Each row is a point on a landscape with many valleys, with its height.
From any point a ball rolls to the lowest of the 4 points nearest to it. It stops when none of these is lower. Distance is the straight distance between rows; heights are no part of it.
feze h=66.8: [ 19   4  14 -20  -2   3 -44 -23  23 -12 -37  -2 -37]
fovar h=60.8: [ 41  20  16   6  16  34 -55   2  33  -7 -23  39 -59]
tigu h=61.7: [ 41  10  18  -5   7  30 -65 -19  14 -31 -37   9 -61]
tebid h=39.8: [ 34  27 -16  26  -4 -32 -66 -24 -42  -4  23 -12   2]
nulut h=54.2: [ -2  15   8  -4  32  15 -13  10  40  16 -19  45 -27]
toted h=15.1: [-37 -14  36   9  23  10  55   1 -10  27  52  12  28]
sisaz h=60.1: [-45 -34  49  14  28  34  58   9   7 -12  15  -1   6]
fep h=54.3: [-13   1   5  -6  38  31   4  29  45 -12 -24  42  -9]
pudim h=20.2: [-16  11 -35   9 -26 -17   4   5   2  -9  -2 -33  14]
Muv h=67.2: [  0 -12  -7 -22 -11  -8  -6 -17  12   6 -19  -4  -6]
gamo h=58.0: [-14  13 -23   1 -32 -38  73  35 -48  33  36 -15  53]
Vupap h=33.8: [ -7   2 -16  -8 -20 -10  -3  -5   8 -17 -12 -36   4]
viteb h=57.5: [-12  12 -25   2 -30 -22  54  33 -37  20  29 -21  47]
savu h=55.7: [-38 -21  25  -1  30  37  40  19  19 -18  -4  23  11]
gutu h=14.5: [ 16  33 -33  20 -26 -39  -2   4 -29  27  30 -15   9]
gud h=24.4: [ 32  32 -23  28 -22 -36 -39 -11 -35   9  22 -24  -6]
maso h=54.4: [ -4  -2  14 -15  15  -3   9 -17  15  36   0  30   0]
Nofe h=59.1: [ 24  20  -2   7  27  35 -42  18  43 -15 -35  45 -55]
viges h=83.8: [ 39  12 -26  23 -10 -24 -71 -41 -65 -26   0 -15   7]
podi h=84.6: [ 33  29 -19  38   4 -20 -79 -26 -45 -19   6   6   1]
miket h=75.4: [ -2 -33  28 -14  -2 -10  36 -11 -14  36  28  -1  31]
bag h=51.1: [-33 -29  39   7  28  30  42  16   9 -16  10  14  12]
lero h=56.9: [  5  21   0  -3  26  32 -26  17  40  -8 -20  43 -35]
Susa h=37.9: [ 12  34 -40   4 -29 -44  18  17 -33  45  32 -12  17]
vok h=70.6: [ 11  -1   7 -16 -10  -2 -34 -23  16 -16 -35 -16 -36]
notur h=58.5: [-13 -12  24 -10  14  -2  29  -8  -2  42  25  18  21]
zib h=52.2: [  0   2  -8   2 -16   1 -21 -10  11 -27 -22 -28 -16]
Davu h=57.3: [ -4   6   0 -11  34  49   0  34  48 -29 -35  37 -26]
mip h=33.2: [ 40   8 -30  13 -33 -43 -39 -27 -54  -7  16 -40  -3]
Gal h=59.4: [  9  22  -8  -6  32  48 -25  27  56 -21 -26  38 -44]
Mot h=64.1: [-13 -28 -11 -14 -35 -18  35   5  -7   0   3 -25  38]
lebis h=60.7: [  0 -22   6 -22   8  -7   3 -22   3  36   1  18  14]
Naro h=32.4: [-32   0  28   7  26  26  40   1   1  22  27  22  21]
gek h=79.7: [  0  41 -17  35   3  -2 -44   4  -1 -37  -8 -18  -3]
teno h=58.2: [-14 -14 -16  -3 -43 -19  67  22 -35   5  28 -30  56]
difu h=72.6: [  8  20  -6   4   4   7 -49  -7   6 -51 -43 -19 -32]
roz h=80.1: [  3 -42  28 -10  -9 -18  45 -14 -16  36  38 -12  34]
vop h=71.9: [-20 -59  63 -15  33  43  43  -1  12  -9   1   9 -23]
vuv h=45.9: [-20   7 -31   1 -34 -17  33  24  -9   1   8 -27  37]
rofod h=44.1: [-24  -4  22   1  32  11  20   3  10  19  13  40  23]
Tar h=12.9: [ 14  36 -27  31 -11 -24 -45  -1 -26   2  18  -7   2]
sed h=38.0: [-12   4 -18   0 -18 -12 -11  -7  11 -23 -22 -33  -3]
Zuv h=63.9: [-15 -48  48 -34  35  52  35   1  22 -34 -13  23 -16]
nore h=31.0: [-20  24 -41   6 -32 -17  12  22  -5  -6   6 -26  18]
pomor h=70.0: [  1 -30   8 -21 -16 -13  23 -27   3  23   0  -8  26]
kasob h=59.2: [ 16  12   6  -4  13  16 -40  -1  28   4 -25  36 -42]
rir h=60.5: [-18 -32  25 -23  40  48  19  13  33 -30 -33  24  -8]
pogeb h=60.4: [  0 -12  13 -19   1 -11  -6 -23  14  28 -10  11   8]
Fisi h=65.8: [-22 -48  50 -23  30  47  43   5  15 -22  -9  14 -13]
zosu h=55.1: [-16  12 -44   0 -34 -23  42  30 -27  16  19 -19  41]
Taber h=74.8: [ -1 -45  16 -11 -25 -22  57   2 -21  22  30 -27  44]
sukog h=62.7: [ 10  -1   5 -14  12   4 -30 -15  16  17 -22  21 -37]
ger h=60.3: [ 34  17  17  -3  13  17 -51  -7  27  -3 -26  33 -52]
Milut h=54.0: [ -1  23 -23  20 -13   2 -29   6   3 -29 -16 -30  -4]
Peg h=31.5: [ -8  34 -33  24 -20 -19 -10  11   0  -8   9 -18   3]
gutef h=42.1: [ 35  20 -37   1 -29 -60  -7  -8 -43  33  30 -28   5]
Zozig h=49.0: [-12   0  17  -6  28  11  12   6  27  19   0  36   3]
feri h=52.3: [ -9 -26 -10 -15 -26 -13  15  -5   5   8 -13 -27  23]
Dekit h=78.5: [-34 -55  64 -10  20  38  57  -1  14 -15  13  -8 -23]
Lal h=24.8: [  9  37 -37  24 -17 -36 -15   9 -19  18  26 -17   0]
lovof h=53.7: [ 45   5 -39  19 -19 -29 -55 -36 -68 -32  -4 -36  16]

Call two points neighbours if one is among the 4 nearest of the other. Go from one point of each pair to the other, from neighbour to neighbour, staying as low as possible. Name the highest point that can't be avoided.
gutu and pudim | Peg
pudim and toted | Muv
gutu and Tar | gud

Two balls start at each pair of points below. Name the first point that both come to, or write none.
rofod and savu | Naro
tigu and maso | Zozig
gamo and pomor | pudim
sisaz and Zozig | Naro
